A landscape with many peaks, sampled at points; each row gives a point and its height.
From any point a climber steps to the highest of the 4 points nearest to it. It stops when none of these is higher. Distance is the straight distance between rows; heights are no part of it.
Z611 h=1.23: [170  97 185  82 134 119 190 110 116 166  81  89 124 172 165 125 120 101
  99 133 175 132 134 142  86]
Z821 h=5.89: [100 111  80 129 185 152  82 106 180 152 183 182 153 114  83 114 106 112
 129 164 148 128  80 141 152]
Z598 h=1.56: [175 145 157 111 101 101 199 109 135 141  74 116 132 156 146 136  98 134
  91 127 148 128 158 143 118]
Z651 h=7.37: [112  79 133 134 128 192  47 122 105 118 166 120 144 147 109 160 128 131
 137 128 156 161 126 123 135]
Z412 h=6.10: [133 153 100 145 198  96 183 107 158 105  90 145 156 139  77 127  96 114
 140 139 170  94 153 170 134]
Z246 h=6.21: [113 146  68 149 139 163 109 153 154 168 186 166 149 100  78 118 141 143
 134 157  91 147  89 109 127]
Z386 h=6.60: [129 171  69 125 168 127 139 113 160  83 132 168 111  91  98 140  89 138
 160 138 117 122 123 137 138]
Z88 h=0.51: [174 106 162 125 101 117 209  58 138 162  80  78 155 171 146  98  95 115
  85 110 173 109 145 129  85]
Z355 h=1.34: [136 105 175  49 110 154 118 131  85 112  83  98  68 146 169 149 152  92
 119 106 106 141 139 133 125]
Z225 h=3.73: [111 120 146  88 119 139  97 110 106 133 123 106 117 184 123 112  99 128
 153 121 161 142 114 132 117]
Z579 h=2.19: [190 153 101 139 159  87 175 124 158 120  67 139 105 136 133 160 139 105
 108 115 159 123 136 169 138]
Z503 h=3.71: [193  98 161 116  84 130 235 121 142 132  59  91 138 145 164 114 137 117
  71 137 160 114 173 128 105]
Z183 h=4.75: [193 143 112 179 189 101 179 117 180 104  64 113 152 139 117 163 104  94
 145 153 184 118 175 163 112]
Z755 h=5.81: [108 119  86 165 173 170 122 148 128 142 208 159 146  68  89 121 195 147
 126 140  48 139 103 112 131]
Z922 h=1.95: [106 174 102 195 101 113 161 158 134 131 134 108 164 101 106 112 110 131
 130 147 109 117 163  71 109]
Z859 h=5.75: [115  65 144 145 125 146  65 128 154 172 175 124 148 151  92 142 103 124
 120 158 171 138  99 142 107]
Z470 h=2.71: [213 130 134 149 115 109 212 115 161 120  54 114 136 138 142 127 112 121
  97 130 163 105 162 131 102]
Z259 h=5.72: [100 119 188 112  71 108 126 155  85 137 101  77 127 124 184  91 147 129
 103 115 149 125 148 109 105]
Z882 h=6.44: [107  99 133 130 114 140  85 140 101 155 169 107 145 155 106 152 118 137
 135 147 140 138 102 120 112]
Z212 h=7.21: [ 88  79 163 154  84 190  57 136  64 100 140  91 128 145 142 146 169 167
 138  93 145 170 128  97 142]
Z645 h=4.73: [110 127 122 207 146 104 126 168 139 183 169 128 166 110 112 100 171 161
 117 147  96 139 136  83 128]
Z373 h=4.96: [116 146 139 118 100 108 126 133 114 130 126 134 104 128 120 122 105 117
 134 118  99 132 141 128 131]
Z57 h=7.13: [ 97 113 106  56 143 183  94 105 114  89 180 167 124 107 134 136 124 125
 178  90  82 123 112 134 124]
Z582 h=2.34: [125 156 153  88 111  94 141 153 139 110 102 163  83 106 157 141 110 123
 105 117 127 122 112 149 175]
Z331 h=2.95: [131 107 185  95  90 150 141 117  88 121 120  76 124 192 142 103 116 119
 127 130 151 139 128 123  88]
Z270 h=5.74: [134 177  65 197 173 141 146 158 162 128 190 195 164 107  50 108 113 112
 155 163 119 124 123  72 123]
Z736 h=0.58: [162  88 164  65 146 109 172 126 132 144  85 112  84 177 166 178 152  94
 118 129 151 137 136 198 121]
Z46 h=7.42: [114 116 114 103 138 205  55  75  93  95 134 127 127 145 131 130 124 125
 155  98 141 151 110 134 140]
Z312 h=5.85: [111 185  68 191 162 153 139 160 138 142 172 156 148  88  76 111 164 131
 141 138  83 157 125  82 123]
Z641 h=7.12: [181 150  80 159 185  90 151 128 177  81 101 172 110 133  91 167  86 100
 167 160 147  81 178 133 128]
Z169 h=7.34: [ 91 122 132 218 109 101 131 152 129 191 163  91 182  99 113  99 151 165
  95 151 137 104 129  74 125]
Z444 h=7.15: [ 87 127 148 103 125 127 109 171 106 103 134 128 124  67 179 141 163 132
 160  97  78 136 125 123 143]
Z956 h=3.56: [165 134 181  99  79  92 177 148  97 154  85 108  90 153 188 122 158 130
  57 122 151 123 160 125 146]
Z855 h=5.84: [ 88 103 106 150 171 134  97 110 188 172 177 172 151 118  78 114  97 123
 122 158 177 117  88 129 136]
Z734 h=5.34: [130 118 106  66 141  99 138 103 136 101  95 144  79 127 155 174 129 122
 138 125 123 123 120 207 131]
Z400 h=5.96: [101 164  96 166 126 111 134 120 140 156 142 170 147 128  79 105  93 120
 133 152 129 133 112 102 141]
Z333 h=7.19: [124  96  74 121 163 213  61  97 143 130 193 146 132 113 127 127 136 125
 167 116 126 122  93 135 141]
Z729 h=5.21: [113 126 119 166 122 114 100 112 153 184 161 131 158 152  82 105  87 142
 107 149 162 140  88 120 130]
Z13 h=2.52: [163 153 161 154  87 109 160 124 129 138  81 114 148 134 132 100 107 142
  97 153 110 102 144 123 105]
Z299 h=4.05: [185 127 185 137  78  90 204 144 130 116  72  99 128 118 167  89 157 142
  62 135 140  83 178 101 153]
Z517 h=2.48: [122 123 171  77 101 147 103 124  74 114  98 104  93 164 156 125 133 119
 136 125 124 130 126 128 105]
Z43 h=7.43: [116  83 125 133 110 222  53 114  98 106 161 115 140 140 133 170 155 153
 151  79 117 158 121 119 148]
Z65 h=6.02: [216 139 116 171 137  99 146 152 181 109  70 102 129 152 112 154 106 105
 140 154 147  77 168 132 128]
Z797 h=7.83: [143 140  86  68 139 108 121 123 162  83 125 180  87 110 133 163 110 116
 162 114  98 119 104 179 175]
Z75 h=1.52: [198 136 138 146 126  96 228 118 170 145  65 106 147 139 133 135 132 106
 101 118 192 139 158 158  99]
Z771 h=4.89: [110 104 169 134  81 146  82 143  87 136 124  93 130 182 135 123 127 143
 118 151 156 125 121 112 111]
Z220 h=6.68: [106 135 117 115 120 145 100 140 115 165 176 126 158  96 109 130 142 142
 149 131  77 130  93 106 132]
Z200 h=2.14: [139 165 123 128 109 104 119 179 136  72 130 174  84  83 154 175 180 128
 122 106  93 126 108 130 212]
Z447 h=6.16: [ 74 105 188 121 107 102 102 164  76 118 109  73  81  89 209  92 175 148
 138  86 127 144 142  85 120]
Z562 h=5.71: [ 97 109  96  93 176 146  85  93 151 145 152 151 135 143  96 111 107 126
 160 135 161 120 108 157 131]
Z648 h=7.40: [105  72 141 157  78 231  68 108 114  95 153 154 135 169 133 165 136 181
 114  86 145 203 111 134 138]
Z175 h=5.70: [191 183 132 161  94  92 131 181 149  85  92 154 101 120 133 147 146 102
 111 132 127 106 152 118 175]
Z491 h=3.48: [ 93  89 160 180 152 109 101 160 111 170 167  75 141 103 129 129 186 184
 117 141 140 148 129  92 115]
Z678 h=3.55: [113 155 173 134  83  80 160 145 113 142 105 119 149 115 152  97 120 146
 101 136 131 125 127 111 113]
Z869 h=2.26: [123 174 133 156 103  94 139 191 120 120 107 118 138  85 136 119 150 151
 116 116 106 119 162  91 128]
Z903 h=6.71: [ 94 125 163 115 100 108 108 158  84 111 129 106 110  96 176 117 150 132
 128  92 104 135 144 134 128]
Z902 h=7.32: [104 102 106 133 198 164 117 101 118 103 213 144 131  52 147 114 229 132
 163  86  14 117 104 119 129]
Z774 h=6.08: [166 196 113 165 124  94 127 185 146  91 120 154 105 121 110 146 117 124
 138 144 120  98 168 113 140]
Z601 h=4.79: [179 163 147 155  85  91 161 168 150  97  92 122 132 120 142 117 133 124
  88 137 140 100 167 103 154]
Z787 h=2.51: [157 144 115 149 135  85 175  95 140 133  93 118 146 142 108 111  80 146
 120 132 139 139 142 141 104]
Z960 h=7.98: [107 141  64  94 146 165 108 112 137 134 205 171 148  69 152 122 154 123
 164 120  52 133  92 128 129]
Z752 h=2.62: [ 86 117  73  68 209 132 136  60 158  68 124 143 127 115 135 117 132 105
 162 114 108 116 100 187 160]
Z549 h=3.14: [129 139 187 113  87  86 144 172 103 119  90 108  76 132 201 111 168 138
  75 115 121 108 128 124 156]
Z687 h=7.35: [108 128 136  77 122 159  82 121 105 101 148 134 123 118 144 155 133 109
 165  89  84 117 124 148 153]
Z126 h=7.53: [100 104 127  92 117 197  57  98 113 107 161 129 108 143 136 132 107 125
 161  87 109 135 113 122 146]
Z540 h=7.91: [105 140 117 139 104 111 128 124 131 151 144 123 137 111 105 102  98 143
 120 132 115 136 114 111 117]
Z724 h=6.90: [137 161 110 151 108  95 146 129 144 117 109 150 110 104 140 128  87 121
 126 133 116 126 150 115 122]
Z521 h=5.30: [101  78 149 171 109 127  76 160 104 173 170 101 145 131 117 147 153 140
 102 164 142 137 123 115 121]
Z838 h=6.54: [101 125  93 129 139 150 103 118 113 167 184 163 131 117  93 124 109 131
 141 132 118 132  96 119 135]
Z286 h=2.38: [149 107 163 104 128 133 164  88 121 141  95  90 144 181 117 108 121 125
 136 139 171 132 123 160  94]
Z59 h=7.44: [ 79  86 143 127 111 171  72 142  75 123 143  98 142 143 129 136 155 140
 154 107 120 141 110  97 104]
Z850 h=5.10: [130  93 157 158 107 128  98 117 129 193 157 120 167 153 103 103  91 140
 113 161 159 122 110 128 102]
Z713 h=3.23: [141 149 162 123  88  86 156 154 125 110 115 129 116 127 145 132 112 121
  89 137 121 130 148 140 144]
Z392 h=6.91: [ 87 137 113  98 127 144  91 123 112 145 164 133 130 121 123 122 103 117
 148 117  98 129 106 122 144]
Z510 h=7.38: [142 113 141  82 161  99 182 106 140 133  89 129 104 155 123 146 104 111
 112 124 156 140 123 202 101]
Z586 h=7.41: [ 91 118 113 133 152 173 111 132  93 124 187 128 146  79 138 127 191 148
 174  91  61 148  94 108 136]
Z740 h=3.69: [127 137 107  89 197  81 159 106 160 101  98 145 110 127 124 164 138 118
 144 126 132 119 129 197 151]
Z996 h=6.00: [108 134  54 178 176 160 110 136 190 159 183 189 156 109  76 115 114 140
 128 161 126 156 101 102 135]
Z438 h=1.59: [129 114 164  53 142 162 107  91  93  87  93 129  78 163 152 163  99 106
 169 103 127 137 127 157 131]
Z625 h=3.67: [127 116 154 122 111 111 120  93 118 166 128 105 146 180 113  95 110 131
 126 143 151 119  93 116 111]
Z833 h=5.79: [ 75 149  52 149 182 126 101 102 169 145 155 180 152 140  64 105  96 111
 144 163 155 107 112 138 151]
Z280 h=4.63: [121 167 108 107 178  73 145 100 159 123 103 126 126 138 114 141 110 130
 121 124 155 135 130 173 113]
Z711 h=0.86: [131 104 167  87 108 149 144 110  69 112  68 102  82 200 157 146 124  98
 125 121 141 160 144 135  97]
Z34 h=3.63: [193 134 151 154  68 118 201 129 160 121  59  93 144 130 135 106 114 124
  84 168 138 102 181  97 115]
Z890 h=7.52: [122 108  82 111 152 186  75 115 111 103 202 134 149  83 143 133 179 129
 173 100  35 137 110 130 120]
Z275 h=0.53: [169 117 161  88 114 108 171 130 110 135  94 122  79 157 168 126 117 124
 101 116 146 136 128 162 107]
Z84 h=6.45: [143 190  85 161 163 106 143 130 151 120 121 145 126 132  77 125  73 113
 142 143 149 114 158 127 134]
Z116 h=6.89: [112 164  82 116 134 114 126 142 128  88 149 193 116  78 128 152 112 124
 148 128  85 124 148 117 163]
Z155 h=5.02: [103 128 167 145 105 101 113 153  80 167 121  69 131 108 155  93 177 170
 121 130 143 130 131  73 102]

For each start below, name the point where the climber stops.
Z855: Z540
Z517: Z59
Z155: Z960
Z611: Z59
Z299: Z540
Z331: Z59
Z259: Z960

Call two points neighbours if one is among the 4 nearest of the other. Go from one point of each pair to the other, from neighbour to neighbour, staying as high as possible. Name the lowest point that can't be avoided.
Z169 and Z960: Z521
Z126 and Z960: Z444
Z641 and Z126: Z84
Z59 and Z510: Z734
Z797 and Z540: Z116
